Each row is a point on a tangle of strands that fork and nearly touch. The rows are in no order.
Two points are linked if the straight distance between their rows is under 77.6. Some points are linked to none.
koli: [-86  34 -50 -21   4  -7 -33   9  43  33 -10 -35   2  -4 -12   4 -25   8
 -23 -64]
nepof: [ 19  18  46 -20 -26 -10 -22   4   9   6  -9 -51  10  39  41 -12  -1  24
  64 -11]
kigo: [ 36 -28  27  20 -19  -8  11 -33  40 -14   5  27  14  -3 -16  10  27  37
 -40 -10]
Dabu: [-29  21 -21 -16  32   5  -9  -3 -10  15   3  -8  -5   5 -15 -29 -18   6
  11 -12]
Vugus: [-15   2   6 -26   1  42 -22  27  14  18   1 -59   9  15   7  -7 -11  78
  11 -46]
tapo: [  9  -4  43  -1 -77 -45   3 -20   4   0 -29  -3 -18  -8  16  15   0 -49
  22  30]
Filip: [ 32  -8  60  35 -54 -34   6 -33  27 -12 -28 -10  -2  24  -4  24  11 -11
  -4  14]
piduv: [ 21 -47 -37 -25  56  66 -10  50 -11 -19  19  19  29  -8  26  26  16  80
 -62 -21]
vuf: [-28  10 -15  21  -9  -4 -13  -7  44  18  -2  -5  -5   5 -31   1 -10  35
 -37 -43]
mem: [ 49  -6 -24   6  59   6  21  13 -58 -18  23  39 -11  -5 -16   1   9 -42
  31  59]
nir: [ 57 -27  72 -26 -40   8  21  -8  15 -12  -5 -23  44   4  47  18  30  56
  19   6]
numi: [-66  39 -53 -10  88   0  -6   5 -24  17   4  -7 -18   3 -29 -17 -14 -54
  -4  -3]
lon: [ 54 -21  42  63  20  12   5   2 -23 -28   7  24  -7  12  -1  10  12 -26
 -51  46]
nug: [-55  43   5  -8 -15 -36 -32 -23  41  23 -19 -32  -7  48  22   4  21   2
  25 -65]
Zogu: [ 14 -38  13 -38 -80 -13  29 -17  -4   3  -5  37   3 -63  14  -7   3 -29
  10  45]
rok: [-41 -12 -77   6  43  35  -3  21  -9  -1  33  44 -30 -42 -37 -10 -13  -9
 -34 -19]
Gezo: [-20  26   9  -2 -42 -67   5 -25  33  14 -27   3  -6  -2  22  -8  17 -46
  35 -31]
motem: [-18  31 -13  -8  19 -27   3 -14 -14  19  -3   1  -6  -1  -4 -31  -7 -32
  34  -3]
Rasog: [ -5   0 -55 -26  66  66 -36  55 -55   0   7 -20  -2  14  -6  19 -28  23
 -12  -2]
vut: [ 31  -8  49 -31 -53 -10  -4  10  -6   2 -23 -42  21  10  56   0   2  20
  73 -10]
nise: [ -3  -3  12  71 -23 -11  13 -32  39  -4   6  32 -26  -6 -49 -17  12 -11
 -47 -17]
nat: [  9 -25 -64  31  87  43  -7  26 -27 -18  40  55 -38 -15 -31   8   5 -22
 -28  10]
fel: [ 35   1  17  51  27   2   3  -3 -16 -14  12   8  -8  17 -18  -6  -1 -27
 -33  32]
bolem: [ 32 -22 -43  36  92  30  11  16 -52 -20  43  46 -40  -8 -36   3  14 -36
 -14  43]
nef: [-23  21 -12 -21  18 -42  23 -11 -26  11 -10   9   3  -2   4 -24  -3 -62
  50  24]
Lodu: [-56  30 -41  16  26   9 -35   8   8   5   4 -17  -7  12 -42   8 -34 -18
 -59 -14]
kuvit: [ 26  15  26  16  27  12 -29  -8 -23   0  -5 -39  22  49   5   5 -13  27
   2   6]
fatif: [ 26 -17  -2 -33 -10   5  29   2 -18   7  15   6  15 -18  30 -35  -2  43
  38 -15]
Guka: [ 24 -14   9   4 -20   2  12 -20  37 -10   9  16  15 -22 -10 -17  15  46
 -15 -20]
buta: [-20  37  22  17  21 -35 -28 -23   8  10 -16 -32  -6  47   2   1 -19 -19
  13  -6]
bifi: [ 31 -29   4 -46 -25   1  31  13 -31  -2   7  11  18 -24  41 -33   2  20
  48  20]
gev: [ 51 -26  44  55 -11   6  27 -26  34 -31   8  30  10   7 -18  16  30  29
 -69  12]
nadun: [ 28 -17 -20 -27  -2  -4  45  -4 -31  -8  20  53 -11 -55   0 -45   1 -11
  35  29]
bonet: [ 18 -25 -39 -11  40  12  41  10 -35 -12  37  46 -12 -38  -3 -31  -2   8
  17  13]
ratus: [ 54 -22  57  -2 -48 -16  14 -18   5 -17 -17  -3  25  -6  28  27  13  -5
 -11  45]
dul: [ 53 -45  62  10 -45  -8  21  -5  -9 -20 -13  15  10 -19   4  28  14 -35
 -25  73]
Luzil: [-49  29   8  18 -52 -73  15 -33  44   3 -23  16 -17 -10   3  -7  24 -62
  23 -13]
kede: [-26   4  31  40 -63 -56  28 -28  42  -1 -13  20 -25 -17  -4  -2  21 -61
  -3   5]
kedag: [-29  21 -49 -20  59  13  -4   7 -38  17  15   7  -6   0 -17 -35 -26  -1
  24 -12]
Tiliz: [-31  10  15 -17 -55 -46  11 -17  -2  12 -24  12 -11 -22  10   2   4 -72
  39  29]
guva: [ 32  11  31  29  26  -9 -17 -12 -15  -5  -9 -14  -2  40  -3   3 -14   6
 -15  19]
figo: [-15   3 -14  60  -3   7  -1 -22  44  -4   9  30 -30 -10 -56  -6   0   3
 -74 -26]
ris: [ 13 -25  17 -42 -92 -26  23 -13  16   0 -15  16  10 -45  32   1  13  -7
  42  16]
Rapoz: [ 27  14  23 -18  21  -6   5   4 -53  -2  -2 -15  14  12  19 -10  -9 -11
  48  29]
lurev: [-45  34   2 -21 -10 -37 -26 -18  26  20 -12 -18   3  28  19 -23   7   4
  49 -48]
Pezi: [ -6  32  39  -7 -23 -51 -10 -13 -18   6 -31 -32   3  36  31   5  -2 -41
  52  16]
mebem: [-23  -4 -76  33  75  40 -17  27 -15  -5  43  51 -37 -34 -38   6  -9 -18
 -39  -5]
Kiku: [-47  37  -1 -26 -31 -64  -4 -27  33  17 -18 -13  -3  13  41 -20  16 -32
  52 -43]
Tal: [ 53 -28  73 -27 -48  -3  28  -7  14 -23 -19  -8  45 -12  58  37  18  34
  -1  27]
moguk: [  2 -20 -70 -10  62  67 -32  65 -44 -11  17  -7  11   6  -6  35 -25  21
 -46  -3]
Taku: [-75  23 -46 -26   4  29 -23  28  19  31 -10 -59   8  -2 -11  -6 -33  31
  -5 -62]
sur: [ -3 -11  -6   8 -12  33 -19 -10  49   6   5  -3  18  -5 -30  18  -9  63
 -51 -39]
teko: [ 60  -8  72  35 -14  -9  14 -29  30 -29 -15  -8  24  39  11  44  18  27
 -52  26]
Dav: [ 16  18  43 -10  -8 -20  -3  -8 -21  -3 -14 -30   7  28  23  -7  -4   4
  49  14]
lemu: [ 11 -43 -28 -15  21  64  -6  31  10  -3  14  15  33 -16  25  33  22  88
 -74 -24]
mut: [-21  17  -7 -22  25  39 -26  19  -7  21  -1 -48  10  37   4 -15 -16  44
  26 -25]
mus: [ 56 -10  71  42 -41 -22  -7 -35  26 -25 -14 -30  11  40   7  35   4   3
 -12  20]
rulub: [ 11 -21  -6  -5 -24 -18  40 -11 -17  -4   7  51 -24 -57  -6 -36  -6 -44
  20  28]
nikeb: [-35  -7 -41  38   2  23 -11   4  23   3  18  40 -28 -35 -60 -11  -8  15
 -86 -33]
Veraf: [ 61 -23  61  48  -4  -3  25 -22  11 -33  -7  23  30   4   8  31  30  22
 -72  35]
Buli: [-20   2  33  72 -39 -33  25 -28  45   2  -1  22 -37 -12 -36 -25  14 -55
 -24  -5]
Bupo: [-26 -17 -72  18  17  40 -13  25   3  -1  21  48 -18 -39 -49   6 -12  16
 -77 -28]
gabep: [ 28 -23  38 -31 -67 -22  15 -13   2  -4 -11  -3  17 -10  37  -3   4  13
  46   6]
Sepil: [-64  30 -58 -36  63  37 -23  44 -27  27  -3 -42  -3  22  -7  -4 -29   3
  20 -12]
kuni: [  1  -9 -56 -16  54  18  15   5 -34  -4  29  23 -13 -19 -10 -28  -9  18
  21  -3]
Nifu: [ 12 -16 -14   2  -2  51 -16   7  24  -1  10   8  22  -5 -10  22   7  82
 -61 -22]
vomi: [-87  38 -73 -19  61  10 -18  16  -7  21  -6 -20   1  -4 -28  -4 -27 -36
 -27 -21]
zalot: [-63  10 -30 -40 -33  27 -28  31  40  26   3 -52   0   2  -3  -3 -15  61
   8 -70]
togav: [-64  37 -69 -19  48  19 -35  35 -19  22 -10 -37   2  10 -15  13 -42 -14
 -22 -22]
Vav: [ 34 -17  57  33 -78 -34  18 -31  44 -16 -15  13   0   0   0  35  23 -29
 -13  25]
mudo: [  3   5  35 -28  -1  21 -19  12  -5   9   4 -59   1  29  35 -29   7  44
  65 -20]
midet: [-63  21 -31   5 -25 -14 -30 -10  64  22 -10 -19  -4   2 -32   8 -11  29
 -29 -63]
Zav: [  7 -29   3 -16 -50 -11  45  -2 -17   1   7  42 -21 -65  -1 -10   6 -67
  14  54]
pum: [ 26 -29 -51 -15  55  64 -28  46 -23 -14  21  16  10   1   2  36   0  53
 -56  -7]
nuduk: [  16  -18   54    9 -100  -36    9  -26   26   -3  -29    4   -4   -8
   16   43    5  -39    6   43]
denab: [ 60 -17  -4 -14  32   7  29  17 -66 -19  13  24   3   0   7   4   2 -28
  29  73]
Zolet: [-40  10   8 -18 -26  37 -28  12  43  24   3 -49  13  18  -4   0 -10  63
  18 -65]
gigu: [ 71 -27  47  39 -15  -6  29   0 -20 -37  -2  30  10 -15   5  21  16 -28
 -43  68]
vap: [-41  25   3 -25  -9 -54  25 -14 -20  13 -19  10  -2 -18  13 -18   7 -97
  59  34]
Dapu: [-24  44  19   4   8 -50 -15 -15  -7  13 -27 -32  -4  39  12  -8  -7 -53
  32   5]
gak: [ 53  -4  12 -29  28   7  22  24 -56 -17  11   1  21   8  17  -7   7   4
  45  45]
rigu: [ 36 -12 -37  27  85  24  24  13 -64 -22  31  50 -31 -12 -23   8  22 -56
  35  57]
vatun: [  1  15  34 -14  23  25 -36  19 -21  13 -12 -58  11  47  17  -6 -11  34
  32  -8]
Zovel: [-22  12 -55 -42  72  53 -21  56 -51  13  16 -36  -3  25 -10  -5 -29  28
  20  -2]
gulof: [ 15 -14  -7 -14  -7  11  16  -5  10  -5  13  23   7 -30   3 -32  -3  48
   5 -26]
rusof: [-28  47  15  19 -37 -45 -31 -35  61   7 -18 -39  -9  53  16  16  15  -5
  29 -59]

A fork is a point with three links, a tip a point with one. Leave the first point through the second and follow the links. Name the first fork or tip that comes.
fel, lon => nir
Vav, Filip => bifi
midet, vuf => numi
vomi, togav => vatun
nadun, rulub => nepof

A fork is a point with three links. Follow the links from the first point to the second and name the forks in between, in order.
zalot, mem => vatun nepof Dav
buta, nef => Dav nepof
gigu, moguk => vatun
vut, fel => nepof vatun
ratus, gabep => vatun nepof
mem, Vugus => Dav nepof vatun

Name the points in between on the shortest way along the links from the first point to the second, in order.
teko, rulub => mus Filip Vav nuduk tapo Tiliz vap nef motem Dabu kedag kuni bonet nadun
vap, fel => nef motem Dabu kedag kuni bonet nadun rulub Zav Zogu ris gabep vut nepof mudo vatun kuvit guva
buta, vatun => Dapu Pezi Dav nepof mudo
rusof, Buli => nug lurev Kiku Gezo Luzil kede
